A landscape with many valleys, sampled at points; each row gives a point and its height.
A ball rolls from a point to the lowest of its 2 nearest points, and stops where none of them is lower. Distance is the straight distance between rows; heights are no part of it.
Bigal: [ -2  -3  49  -7 -37  14  17   6  29  10  47  -9 -22 -24 -27   7 -15   9
  13 -22  39   5  -9 -33  46  23  21 -42   3 -38 -25  -2 -33 -19  -2   1
   3  -5  35 -64  -8 -16]  (h 37.0)
Mumo: [ -2  -7 -44 -35  -6  21  14   5 -20  -3 -14 -28  37  40  39 -10  21   4
  33  16  -9  -9  15 -11 -13  23   1  35  15  -1   3   4  -1 -18   3  29
  22  12  14  46   7   0]  (h 35.6)
bub: [-21 -40 -37  19  23  17 -10  -9  37 -29 -13  14 -15  11 -15  10   1 -10
 -15  14  10   4  10  26   5 -13 -14   7  30   0 -34  -4  21   1  -4  -5
 -49 -17 -31  -4 -68 -14]  (h 32.8)
vilu: [ 15  -1  27  12   3 -40  -8  -6   8   5  10  42  -8  30 -14   3 -26 -43
   6   5   3 -14 -25   3  -8  -4  21 -31  -3 -23  15  24   3 -23  22 -15
 -11  -1  19 -13  -7 -30]  (h 69.2)
dip: [ 29  -9 -32  -8 -16  12  33 -38  40   0  -7  18 -11 -36   1   6  -4  35
  34 -44  44  -6  22 -34  14 -10   1 -14 -17  21  16 -15  16  28   5  25
   5   8 -21   3 -13   4]  (h 51.0)
nukog: [ -1 -25  -7  18  24  22 -22  17   8 -16  28  35  23   8   1  23  -5  11
 -18  43 -26   5 -24   4 -23  -3 -45  22  26   9   6 -43  72  18   5 -18
  16 -10 -39  10  12  28]  (h 10.6)
dev: [ 19  19  39   4 -11  32   1  -7  31  -3   4  36 -33 -46 -19  -1   8  28
  22 -16  28 -11   1 -26  59   3 -14 -10 -11   7  52  -8   4  11 -10  18
  31  -1 -14 -34  18  -7]  (h 50.7)
Zat: [-36   5 -20   4  33  14 -14 -11 -20 -24  15 -46  -4  17  19 -17 -26 -44
 -51 -36 -30  19  29  47 -20 -44 -28  -1 -36  23  -8   0   4   6 -22 -20
 -37  27   6  18  24   7]  (h 19.7)
Muruf: [-22   6  -4 -10   8   1  -6   2 -20  26  -3 -40 -20 -22 -15  -7  10 -45
 -25 -11 -13  20  -9  24   0 -10 -11 -13  -4  -2 -16 -13 -38  20  26 -10
 -37 -17  31 -17 -25  -1]  (h 47.8)
Seta: [ 53   1  10   8 -23 -23   4   2 -22 -25   4   1  14  22  22  -8  -6   6
  34 -23  26  -4  12   1  -8 -40  21 -19 -19  16  12 -23  31 -31 -10 -17
   1  -4 -24  28  67  12]  (h 30.6)
Kivid: [-27   0  54   4 -18  44 -17   3  25  25  33  23 -24 -11 -33  15 -25  -2
  -2  10  20   3 -16 -41  27  21   2 -17  10 -31  19  16 -21  -8  24 -14
   5   9  35 -44 -16  -5]  (h 32.4)
tir: [-13   7  -6 -10  -3  18   4  18 -34  11 -15 -26   0  41  53  -8  35   4
  11  29  -4   4  26 -15  -1  24  25  44 -26 -23  -2  -1  -4  -6  30  11
  19 -23 -13  29  10  10]  (h 30.8)
Mok: [-45  18 -16 -21  -9 -11   0   4  -8  -5  16 -36 -31  11  17 -14  -1 -49
 -33  -4 -26  17 -14  12  -5  -5   6  -4 -54  -7 -16  25  12  23  -9 -44
 -10 -25  25 -25  16 -26]  (h 48.8)
nif: [-15  11  -3  -2 -12  51  -8   5 -14 -44  23  21  40 -17   3  -9  -1  21
  -8   7 -20   4  -4  11  -7 -32 -13  62   8  20  41 -25  24  21   9  35
   7  -4  -3  46  -8  41]  (h 24.3)
fuguv: [ 11  -4   9  14  -7 -13   6  -4 -21  -9 -52 -63  19   7  21 -24   7 -14
  -9 -25  -1  -6   8  -3   0  -7   2  -9   1   2 -47   2 -31 -35 -10 -22
 -28 -13  15  40  44 -25]  (h 29.7)
gaken: [ 24 -11 -46  23 -17   0  24 -20   7 -21  20  37  -4 -11  -5  11  27  61
  28   5 -12  19   3   6   3 -31  -1 -15  47   6 -17 -23  12  12  -8  29
 -21  12 -18  -2   0  30]  (h 19.5)
Soza: [ 26 -20  23  13 -11 -23  33  -3  10 -14 -58 -59  17  15   2 -45  23  -5
 -30  -3 -10  -3  13   5  11  19  26 -32 -21 -10 -63  20 -25 -34  14  -1
 -17 -24 -15  36  24 -56]  (h 34.3)
sasi: [  0  -7 -19  -9 -30  -4  41   0   2  30  -1 -28  -7 -27 -23  -1 -12  28
  14 -45  64 -13 -19 -18  37   9 -23 -16 -13   0  16  13 -33 -26 -13  33
  21   1  -4  11  -7 -31]  (h 38.0)
Tis: [  7 -26   5  11  25   3 -17 -21  36  -5   0  -5  13 -60 -17  32  15  10
   7  16 -13   6 -17 -26   4  -5 -31  -6  43  10  12  -9  -7  -1   3  19
  24  -2 -15  -3 -14   2]  (h 62.8)
nozer: [  3  -4  57  -4   1  18 -38   7  31  12  10  42 -23 -34 -26  26 -17  22
 -16  25 -16   7  -4 -26   9  13  25 -26  29  -4  15  -8 -29  16  12   1
  22  17  25 -53  -8  26]  (h 27.4)
meka: [-15 -59 -36  21  22  25  -2 -16  35 -41  -6 -11  -2  50  -3  34 -41  -4
  -7  -6  24 -13  21  10   3  -4 -35   8  17  -1 -22 -21  51   3 -13  -7
 -53  11 -33  28 -53  10]  (h 35.4)
vone: [-29 -13 -31 -16   3   3 -11 -15  24 -25 -17  -9 -21   3   2   7  -5 -28
  -5   2 -14   0  18  21   5  -1  10  -6   0  -7 -13  13   7   0  12   2
 -27   0   9   1 -44 -23]  (h 30.1)
sog: [-33  28   4 -10  13  -4 -24  22 -14 -11 -14 -35 -14 -18  33  -2   2 -21
 -43   3 -43  25  30  31 -17 -18  20 -24 -27   6 -55   0  -4  45  11 -58
 -21   4   4 -13  49   6]  (h 35.8)
mitum: [ 31 -15 -22 -13 -38  16  19  12  -4   5   3 -27   6  12  32   3  15  16
  23  23  15 -25  16  -8  23  10  18  -7 -30  -7   0 -39 -18 -20  34  14
  13  -9 -41  43  15   5]  (h 38.7)
pevi: [ 12   9  43   3 -25 -26  -4  30 -19  27  32  17 -11 -17  -1  -1  -6  14
  -7  14  -6   0 -24  -2  -3  -6  18 -22   3 -11 -13   2 -45   8  15  -3
   0   9  38 -34   7   3]  (h 51.6)
rin: [-50  -4  18  22  62  -1 -24  14  16   2 -16  15  23  35   8 -19  -1 -61
 -39  10 -44  18 -10   7 -19  16 -51  43 -10  19  30   4  25 -15 -21 -32
  20  13  -1 -19   1   9]  (h 65.5)
Gol: [ 30 -16 -65  11 -47  33  13  -1  15 -40  19  12  -5  14  16   1  11  62
  32 -12   1 -10  11  -3 -10 -35 -24   4  46  -1  -4 -37  32  19 -32  29
 -24   6 -21  33  -3  34]  (h 12.7)
loz: [-22 -16  -7  -3  -4   0   2 -10 -21  30 -14 -54 -13 -16 -26 -36  30 -24
  -1 -16 -11  11 -30   7   6   4 -21   1  -4 -27 -16  11 -55  -5  -4   3
 -27  -2  48 -16 -19 -37]  (h 46.5)
rugaf: [ 10 -16 -48 -19  13  29  36 -25  41  19 -38 -42   9 -23 -16  10  -8  19
  10 -32  49   5  23   0 -12   6  -1   8  21  12 -24  49 -34   1 -26  47
  -6  12   7  12 -39 -15]  (h 37.5)
putim: [ -9  17  -8 -49  14  29  24 -30 -10   6  -5  22 -16 -17 -29   2  -7  30
  29  28 -29  19   0 -51 -19  46  22  29   7  -2  25  66 -27   8  -1  15
  25  17  13 -21 -19   4]  (h 56.7)
Vamir: [ 12 -36 -26  41   9  -2  14 -22  18  -3  17  16   1 -13 -15  29  -6  37
  -9  20 -18   5 -12  -1 -11 -15  -9 -20  47 -17 -32 -23   6   4   1  17
 -34 -11 -22  -8 -26  13]  (h 23.6)
Rase: [ 35  27   2 -12 -40 -23  16  18 -40  10  14  -2  14  22  31   1  18 -11
  30  -1  22  -8  -3  -9  -4 -15  -2  -3 -30 -20  11   4  15 -41   4 -18
  27 -38  -3  19  65   1]  (h 35.3)
lin: [ -6 -18 -13 -13  15  31  29 -22   3  17 -20 -27  15 -34 -15  23   7   5
   9 -23  30  19   9 -34  -4   6 -11   8  15  12   4  29  -9  21   7  38
   8   1  15  13 -34   0]  (h 41.4)
solu: [-37  13   6   3   7  12   6 -13 -30 -14  17 -37  -6 -14  19  -3 -53 -60
 -51  -1 -25  29   6  37 -14 -28 -18 -13 -56   7 -13  47  -1   5 -22 -28
   6 -10  13 -32  22  -8]  (h 47.0)
zed: [ -9  38  46   8  -3 -31 -16  20 -22 -14  -4  23 -14  41   8   1 -22 -45
 -39  -2   6  12   6  21 -21  -2  22 -38 -16 -12 -14  28   9   9  10 -51
   2   4   5 -31  35   4]  (h 35.9)
Vuger: [-31   7  -2 -13  14   5 -23   1  10   9  -5  19 -15   0 -29   2  12  10
 -17  25 -45  27   8   3 -12  22  15  19  36 -16  10  26 -27  30  21  25
  -1  12  21 -22 -31  18]  (h 59.9)
sut: [-10   2  -5  -8  -8  -2  24   1   7  10 -23 -18 -13  68  46  -7  20   7
  19  18  10 -16  27 -19  25  27  13  13 -52 -36 -16  -2   5 -13  46 -15
  15 -22 -33  16   1 -21]  (h 25.6)
Suno: [  1  11 -16  -9   2  54 -25  27 -68 -30  45  -2  52  11  13  -6  -2  13
   2   4 -15 -11   1  24 -33 -44   2  13  23  25   0 -44  14  14  -1  17
 -23  15   1  54   4  33]  (h 25.4)
nuzin: [ 27 -12  26  25  37 -19  -2 -11  -2  42  -6   2  39 -11 -21 -16  16  -4
 -15  10 -49  20 -12  15 -46  11 -24  33  21   8  33  -1 -34 -24  -2  25
  32  13  10 -18  13  14]  (h 47.7)
musak: [-12  20  44  14   9 -16  -4  25 -49  20 -12  16  -8   1  11  -3 -27 -23
 -25 -11  10  21   0  -3 -31 -11  25 -32  -1   6 -11 -18 -14  16  20 -34
 -10  20   3 -25  38  17]  (h 32.6)
Zegu: [-40   4 -26 -27   6  -7 -10   4  13  -6  13   1  -4  -8  31  14  22 -10
   5   9  11   7  30   5   4   4  34 -23  12   6 -51 -49   5  35  22  -8
 -11  -3  10  -9 -26  16]  (h 29.8)
pevu: [ 39 -24  32  54  27 -23  -6   4  -6  15   0   6  16   4  -7  -1 -13 -29
 -13  -1 -13   1 -19   0 -30   0 -23  15   1   7  27 -12   5 -27   2  -5
  13   0 -11 -12  15  18]  (h 45.3)
vada: [ -3  -8  10   8  27  15 -36  16   3 -12  15  61  25 -29  -5  31   4  36
 -30  45 -31  11 -26 -12 -26 -21  -7  36  38  -3  13 -20  36  57  13   5
  33   6 -28  -8 -12  30]  (h 17.3)
temir: [-35  17   0  -4  15 -12 -17  -5 -21 -32 -13   0 -25   4  40  -4 -18 -36
 -33 -16   6  12  38  25   5 -19  30 -29 -20   8 -48 -11  35  33  -1 -62
 -41   0 -20 -10  32  -3]  (h 39.0)
rak: [-17   5   6   7  44  -9 -22   6   2   4  -7  19  43  13  10  -3  -9 -49
 -19  12  -5   7 -15 -26   1  22 -50  29  14  -4  49   2  25 -22 -14 -13
  50   3  11 -22   0  -6]  (h 64.6)
Rimar: [-26   6 -31 -38   1  -4   6 -27  15  -7 -22  13 -22   4 -10   0  20  14
   9  28 -58  10   3  10 -13  39  19  37  18 -24  12  64 -41   4  -8   8
  11  15  28 -23 -12  -6]  (h 58.6)
fove: [ 15 -16 -15 -20 -19 -35   8   4  62 -21   6  -1  13 -27 -17 -13  -9  31
  11 -12  40 -48  -3  34  42   8  27 -48  -7  -4  -9  23   7 -25  12  -7
  22   4 -38  17  -6 -53]  (h 29.9)
mevup: [-11   1   5  22  -6  44 -26  21 -21 -25  39  33  51 -14  -1 -11 -16  27
 -26  28 -24   4 -15  17 -12 -29 -27  55  32  30  15 -52  61  42  -6  11
   1  -5 -42  36  15  38]  (h 18.0)
faba: [ 26  21   5 -11 -17  38  18 -29 -18  -1 -10  10  -2 -63 -29  -7  13  41
  16  -5  -4   5  -8 -21  -1  17 -13  32 -15  33  41  43 -17  15 -21  43
  31 -22   3   5   4   1]  (h 36.3)
vezo: [ 19  21  -2 -36 -57  -9   0   7  31  -3  26  37 -13  17  18  11  12  28
  54   8  36 -23  12 -15  28  18  28 -24 -32 -29  23  19  17   2  13   1
  48  -4 -21 -13  10 -17]  (h 45.4)
soki: [ 20  -2 -28 -24 -19 -20   7   4   2   6   6 -16  22 -26  16  10  40  39
  34  -1  -3  -8  -3   6   7 -15  23 -14  29   6 -31 -16 -32  -1  -6  32
   6  16   7  11  10  13]  (h 47.5)
tul: [ 21   4  23  27  19 -15 -19  13 -10  36   5  23  -1  -9 -34 -12  15  13
   5  21 -36   7 -24  17 -33  -3   6  -6  22  12   0  -1 -32  -2  23   2
   6  25  16 -19   9   9]  (h 49.9)
pezi: [ 39  24  38  -3  23  36  -1   0  31 -21 -26   7  -6 -60 -14 -15  31  42
  14 -23  -4 -10 -10 -50  29  25 -20  13  11  25  50  11   2  19 -42   4
  40   7  -4 -28  20   0]  (h 46.3)
gareg: [-22   7 -37 -37 -24  11  11   2  14   3 -10  21   7  54  45  19   3 -12
  41  20  48 -21  32 -26   6  34  19  11 -34 -13   0   0  14  13  40 -11
  33  -9 -23   7 -15 -13]  (h 18.4)
kogu: [ -5   0 -26   5  10   2  -6 -25   7 -18 -23 -31 -17  18  11 -15 -12 -49
 -17 -20  -5   9  21  30  -6 -31  -8  -9  -9  22 -24  -1   7  -7 -14 -25
 -55  -1  13  21   2 -17]  (h 26.0)
Sovip: [ -4 -14 -12  11   1 -18   0  -9  32 -11  31  29 -21 -22  -5  27   9   7
  -3   9   2   1  -6  14  -4   3  27 -25  26   4 -66 -36   8  11  26 -11
 -31  -4 -13 -15 -52  -2]  (h 26.6)
Regem: [-38   3   8  11  30  -5 -18 -15  28   2 -25   3  -6  41 -10 -10  14 -50
 -38  25 -62  10 -10  17  -8  18 -50  53 -13  -7  57  43   8 -11 -18 -15
  21  -7  16 -28 -25 -14]  (h 66.4)
zatuv: [  0   5  15 -24 -31  -6  27  -4   5  23  27 -16  -3 -28  -9  -4  -2  18
  33 -30  53 -16 -35 -34  37  19  14 -16 -14 -33 -15  13 -23 -31 -15  -2
   5 -10  14 -22 -25 -28]  (h 33.6)
zapi: [ 27   1  23   9 -19 -17  25  -7   5  -1 -26 -26   8  20  17 -16  12 -11
 -13   6  11 -10  28 -14  17  14  42 -27 -33 -17 -47 -18 -12 -30  42  -5
 -17 -39 -39  32   0 -21]  (h 31.1)
Guti: [  5   8  16  35  17 -17   2   2 -64  17  -3 -14   4 -10  27 -17 -10 -30
   4 -22   1  18  -5   0 -32 -13   1 -13  11   9 -15 -20 -10 -21  -5  -2
 -15  15   8   8  48  11]  (h 29.2)
geko: [ 13   8 -30 -33 -33 -15   4 -10  12 -14  11  21 -20 -26   0   6  -5   8
  52  -6  39 -13  -4 -19  24   7  11 -15 -22  14  22   4  15  -4   0  28
  36  -3 -12  -8   4  -9]  (h 48.4)
nolip: [  5 -27  25  51  29  -7   0 -23 -10  -7  -8   4   4  46   7  23 -28 -48
 -16  -9   9   2   0  -9 -13 -18 -15   5  -5  15  27 -23  29 -30 -17 -15
 -17   2 -23  19   2  15]  (h 43.2)
mak: [-42   2  19  11  24  38  -2   1 -36  11  -4 -48   4  35   3 -25 -11 -45
 -43 -23 -25  16   5   5 -14 -17 -50  26 -28  15  16 -18 -14   9 -19 -11
 -25  10  19  10  14  22]  (h 26.4)
mog: [ 32 -14 -34  13 -10  25   2   1 -20 -36  39  -1  38  20   7  -7   1  43
  20   1 -20 -13   2  27 -27 -45  -4   8  42  -3   0 -38  12  18 -24  27
 -20   7  -4  42  -6  60]  (h 19.8)
vezot: [ 19  19  45  14   7 -26 -25  41 -22  19  -2  53 -12  34 -22  19 -28 -15
 -23  25  -6   9   1   4 -39   3  27 -13   8 -19  29  31  12  12  17 -27
  11   4  11 -37  16  14]  (h 39.5)
berez: [-53   6   3  12  43  17 -36   9 -20  17  -1 -25 -30 -15  -1   5   7 -26
 -61  -7 -21   8  -2  32  16 -12 -33  16 -30  12 -21 -30  -7  44   8 -14
 -27  -9  14 -20 -20   9]  (h 49.0)
Vimul: [ 12  37  -2 -25 -51  -9  -2  35 -14 -14  33  44  11  23  30   6   9  18
  27   7  23  -1   7  -3  16   6  20   4 -18  -6  29  -3  37   8  28   9
  34 -37  -8  15  18  14]  (h 41.9)
mono: [ 20  -4 -24 -23 -39  23 -12   3   5 -19   7   4  10 -11  40  -8  30  49
  47   6  17 -11  23  -5  22 -11  20  -7 -12  19 -11 -51 -15  23   9  24
   9 -14 -38  33  12  22]  (h 41.8)
fipep: [-50  18 -25 -19  26 -12 -15  16  -2  -2   7 -14 -19  11  22  -7   9  -8
 -33  13 -29  13  35  25  -9  -6  13  -4   5  11 -53 -39  14  43  15 -37
 -26   6  18   6   8  22]  (h 32.7)
Senu: [-37  -4  -7  15  48  12 -21 -13  -3   6  -8  -3   2  12   3   1  30 -24
 -37   8 -37  28   0  32  -5 -16 -55  25  14  13 -12 -16  -3  12  17  -4
 -25   5   6 -10 -28  13]  (h 50.2)
gufot: [  6  10  36 -12   6 -11 -42  29  15   9  -3  50 -35  16 -36  19 -10  -9
 -30  47 -39   3  -5   7 -12  31  22  -3  15 -19  24  26   0   0  31 -18
  22  28  27 -31  -5  -3]  (h 42.3)
kete: [-20  -7 -26 -27  -9  10   3 -19  27  -7  -4  18  -9  24  14   1 -17 -11
  29  -8  59 -37  28 -26  26  12  14 -19 -25 -13   6  28  17 -10  33 -21
  14   0  -4 -19 -46 -27]  (h 26.1)
kezu: [ 49 -36  -4  41 -13 -37  27  -3   6 -24  -9 -21   6  -5 -27  -1 -48   5
  -5 -35  10 -19 -13  15 -16   1  -7 -26  17   6 -31  -5  31 -37 -38  -5
 -27  -1 -25  26  29   5]  (h 17.6)
gerib: [ -2  -2  27  11  41   8 -18   5  10  16  -7   3  18 -13  -2  17  -1 -10
  -8  13   6  10 -25 -34  14  -9 -32  33  21  11  46 -31  20  16  11  14
  31  -1 -10 -11  -8  14]  (h 63.7)
kalo: [ 26  10  16  16  -2 -26  29  -4 -31  18 -21 -20   6  27  19 -13  -7 -29
  -5 -29   9  13  -2  -9   2   0   7 -18 -13  -5 -15  -8  -2 -43   3 -23
 -10 -18  19  -6  23 -22]  (h 24.9)
kir: [ 22 -42  13  47  20   6 -10  -6  17 -34 -21 -20  20  38   3   8 -51 -29
 -26 -11  -2 -19   9   3 -11   5 -31  19   4  11  12 -27  42 -32 -50 -12
 -47 -14 -27  46 -35   4]  (h 40.9)
bomav: [-34  15  38  32  23 -11 -13  12 -30   6  -5  -8 -19   0   7  -6 -29 -67
 -50 -17 -11  11  14  23  -3 -21 -17  -3 -37   6   5  10  14  22  -8 -41
 -29 -18   2 -27  14  -4]  (h 45.1)
tem: [ -3  -9   9   9  -8  -9  31  -7 -35  39  20 -27  -4  -5 -17  -4   7   8
   6 -14  23  14 -37 -14  18   1  -9  19 -10  -8  17  11 -31 -39 -12  30
  13  -2  15  10  -5 -12]  (h 41.6)
Ris: [ 14 -28 -53 -17   2   1  13 -30  28   4 -15   1 -15 -28 -35  15 -22  15
  -2 -34  45 -35  24   2  13  24   6 -11   7   4 -12  43 -21 -21  -2  34
  15  16  -2  24 -27 -39]  (h 30.5)
Duzi: [ 11 -11   9   0  63  32  -8 -30  42  13  -4   0  29 -55 -13  26  36  38
 -12  29  -5  14   2 -33 -18  -6 -25  -2  41  18  -6  29 -24  21 -13  28
  -5  -3   6 -34 -25  26]  (h 61.8)
fizi: [ 26  30  42  -5 -42 -39  -1  30  11  17  34  41 -21  -8 -31  -8  12  25
  15  -7   5 -12 -30   8  14   2  18 -48 -12  -1   9  -9 -12 -15   8  -5
  16   8  19 -32  41  -1]  (h 53.5)
det: [-18  20   3 -13  33  27  -9  16 -75   5  28 -12  14  11  18  -4   0  -1
  -9   3   1   0  24   9 -20 -25 -15   5  22  15 -15 -55   8  11  13   3
 -37  28  13  27  18  43]  (h 30.0)
Nog: [-43  28  27  42  42   0 -18  -2 -29 -22   2   1 -20  30  21   5 -35 -37
 -42 -14   5   8  28  24   2 -28   1  -2 -31  26 -14 -11  46  21   0 -39
 -44  25 -17 -14  40  27]  (h 42.4)
gusul: [-35  -1   1  -6  44   7  -2 -16  27  30 -23   4   2 -21 -14  19  42  14
   2  19 -15  25   7   5   3 -14  -9  10  43   7  -4  23 -41  33  14  21
 -20   9  22 -28 -43  19]  (h 60.8)
nor: [ 33 -28 -24  -7  -6 -22  24  -1  48  -6 -11 -10  -7 -39 -33  -5 -43  38
  -6 -32  27 -31  -2  36  35  14  -2 -23  24  19  -4  20  -2 -24 -23  16
   2  17 -43  27 -28 -44]  (h 20.4)
dere: [ -1   6  -9 -25 -15  -8   3  -7 -21  26  -8 -29  19 -18  17   2  46  23
  28  33  -1  -2 -22  -4   6  41  22  12  11  -7 -40  13 -59  -2  -4  23
  16  -8  12 -13   3  10]  (h 49.7)
zib: [ 27   7  -2  -3 -36 -37  23  13  11  18  -5 -18  13  27  24   1   7  12
  12 -12  44 -34  18 -14  36   1  19 -32 -36 -16 -30 -33  11 -37  18  -7
  18 -18 -32  29  25 -23]  (h 35.0)
basi: [ 26  42  33  -4 -25 -24   3   1  20   2  20  44 -46  -4 -21 -17   3  31
  34 -36  28 -20 -21   9  61  -4  -4 -34 -15  -6  39  -5  17 -19   5   5
  29  -1 -10 -31  15 -12]  (h 53.6)
mas: [  5  -8  24   6  13  16 -43  11  27   3  14  53  -2 -48 -38  26   4  26
 -18  45 -34  15  -4  -9 -27   8  -6  -6  47  -7  18   1  -4  41   9  11
  26  22  -8 -29  -9  27]  (h 22.5)
Zeto: [-27  18   6 -21 -16  -5 -19  34 -25  26  -5  16 -24  22  -3  -8  29  18
   6  31 -23  15 -17  -4 -31  21  23   6   8 -33  -4  24 -35  34 -10 -25
   4   1  44 -33   3  -2]  (h 52.8)
lozu: [-13 -12 -13 -15 -26 -20  29  -1 -25  38 -16 -57   6 -23  -4 -25  33  19
  29 -22  15   3 -28 -13  18  21   2  10  -2 -27 -27   7 -47 -28 -25  19
  -3   2  39  24 -14 -30]  (h 44.3)
dolop: [  5  24  -9 -39 -38 -13  -4   6 -19   5   8  10  11 -25   2   7  21  20
  42  32 -16  -8 -11 -15  -3  37  45  12   9  -9  12  24 -29   1  -6  28
  36   5  26 -14  -8  -4]  (h 51.8)
nef: [-46  18 -16 -32  -3  -2  -8  18   0   4  -7 -16 -15  33  14  -5  32 -11
  -5   1 -37  17   3   2   1  30  30  16 -27 -23  -2  24   4  23  -3 -30
   3  -8  21  -9  -5 -12]  (h 50.8)
zez: [ -1  -8  13  17  56  36   0  10 -40  16  15 -32  23  24   6 -16   1 -10
 -25  -3 -16   2  18   2 -19 -48 -40  28  19  13  14 -36  -3   1 -13  -3
 -39  20   0  17  -6  31]  (h 30.9)
mag: [ 31  -9 -56 -17 -43 -10   6  11  21 -16 -11 -20 -14 -30   5 -14  26  58
  36 -14  32  -6  -4  10  27 -13  20 -16  11  21 -27 -50  -8  20 -17  23
  -2  15 -34  32  12  11]  (h 44.8)
Bib: [  4  14   2   3 -23  51   1  -2  -7 -11  -4  20  38 -61 -14 -11  -1  25
  10   4 -11  18  -7 -11  12 -23 -21  59  -8  29  49   4  10  28   2  47
  19 -17   4   9   5   0]  (h 30.3)
mol: [  3   1  20  -2 -11 -33  25  16 -13  32   2 -26  -3  -5   5 -30   4 -15
   6 -20  21 -23 -23 -16  23  21   6 -38 -13 -25 -35   4 -28 -37  -2 -17
 -14 -20  18  -9  -3 -48]  (h 29.3)
nefe: [ 21 -12  43  40  14 -54  -4 -15  21  25  15  20 -13   2 -32  13 -23 -24
 -10 -11  -1 -26 -45  20  25 -11 -10 -34 -10  -8  24  13  17 -45   4 -12
   6  -2  -5 -18   2 -18]  (h 69.9)
Sifes: [ 30 -30 -24  11 -25 -44  18  -1  30  -9   7 -14  -8 -11 -23   8 -16  13
  11 -19  26 -20 -23  23  16  -8   2 -30   1  23  -8 -27  29 -25 -11  -6
 -18   7 -30  40  -4 -31]  (h 7.8)
Puz: [  8 -21 -21  13  15  22  -7  -9  13 -31 -17 -27   2  75  13   6 -54 -26
  -8 -24   7 -19  24  11 -36  -7 -22  11  17   0 -11 -29  20  -7 -37 -13
 -61  14  -8  57 -31  -3]  (h 38.3)
vusip: [-24  10 -42 -30   2  32  29  -3 -28   8  -5 -24  11   5  -1  -4  17  -5
  21  -5  11  22  19 -12 -19  17   4  40  12  -8   8  17 -22   6   6  33
   6   5  27   7 -26  11]  (h 39.4)
lisef: [  4  -7  -1   1  20 -44   1 -10 -10  -5 -13  21 -14  42  12  -9   3 -48
  26  17 -34  -4   5  18 -29  14  20   1  -3  -1  16  22   5 -25  -5 -10
   6  18  22  -2  -3 -25]  (h 68.5)
Betaf: [ 28  -6  16   2  15  32  -1 -20  20   5 -19 -19  19 -94 -30  -5  33  33
  11 -18   0  -1 -27 -41  16 -13 -29  15   2  30  34   9  -9  16 -38  40
  36 -18   3  -6  11   6]  (h 41.5)
bogu: [ 11  37  26 -10 -39 -24  -6  39 -52  12   9  25  20  51  12  -1  16  -3
  24  28  -2  13  -1   1 -10   9  23  22 -20 -27  10  22  25   1   7 -21
  31 -26   6   5  36   8]  (h 38.8)
Gib: [ -8  -3   4  13  20 -23   6 -24  18  -2 -14  20 -20  34 -16 -12  -8 -52
 -20  -4 -43   3 -10  33 -19  14  -1  20 -33 -13  28  65   5 -24 -13 -14
   0   3  28 -26  -2 -38]  (h 67.5)
vin: [ 15  -8 -44  -7 -24 -35   3 -14  56 -20 -10  14   5  22  14  -3 -27   0
  32  -1  61 -53  10  -2  25  25  11 -29 -27  -9 -11  16  12 -29  11  -3
  14   0 -32  22 -30 -30]  (h 24.4)
Nodu: [ 43 -20  18  36 -22 -27  16 -10 -10 -17  -9   0 -14  26 -11  11 -59  -6
  21 -34  31 -19 -15   6 -20 -30  -6 -22 -17  17  31 -17  31 -28 -34  -5
 -24   2 -27  28  46  28]  (h 24.5)
gada: [  1  40   1 -37 -43  18   4   3 -13 -19   6  37   1 -32 -16  11  -6  46
  23  35 -11   3   8 -26 -15  32  47  37  -1  -6  30  63  -3  25 -12  12
  35 -10  25  -6  -7   4]  (h 54.2)

Where does a ball stop that starts at each point below?
rin -> zapi
basi -> nukog
geko -> Sifes
nef -> Gol
fizi -> Zat
putim -> zapi
nefe -> Zat

Call two points neighbours if one is among the 2 nearest of the other. Go from one point of each pair to the other, from neighbour to neighbour, staying as low as possible. Name the highest point that can't be avoided.
nukog and zapi -> Bigal
gareg and Sifes -> fove
zapi and kalo -> Soza
Gol and Zat -> zez
vin and gareg -> kete
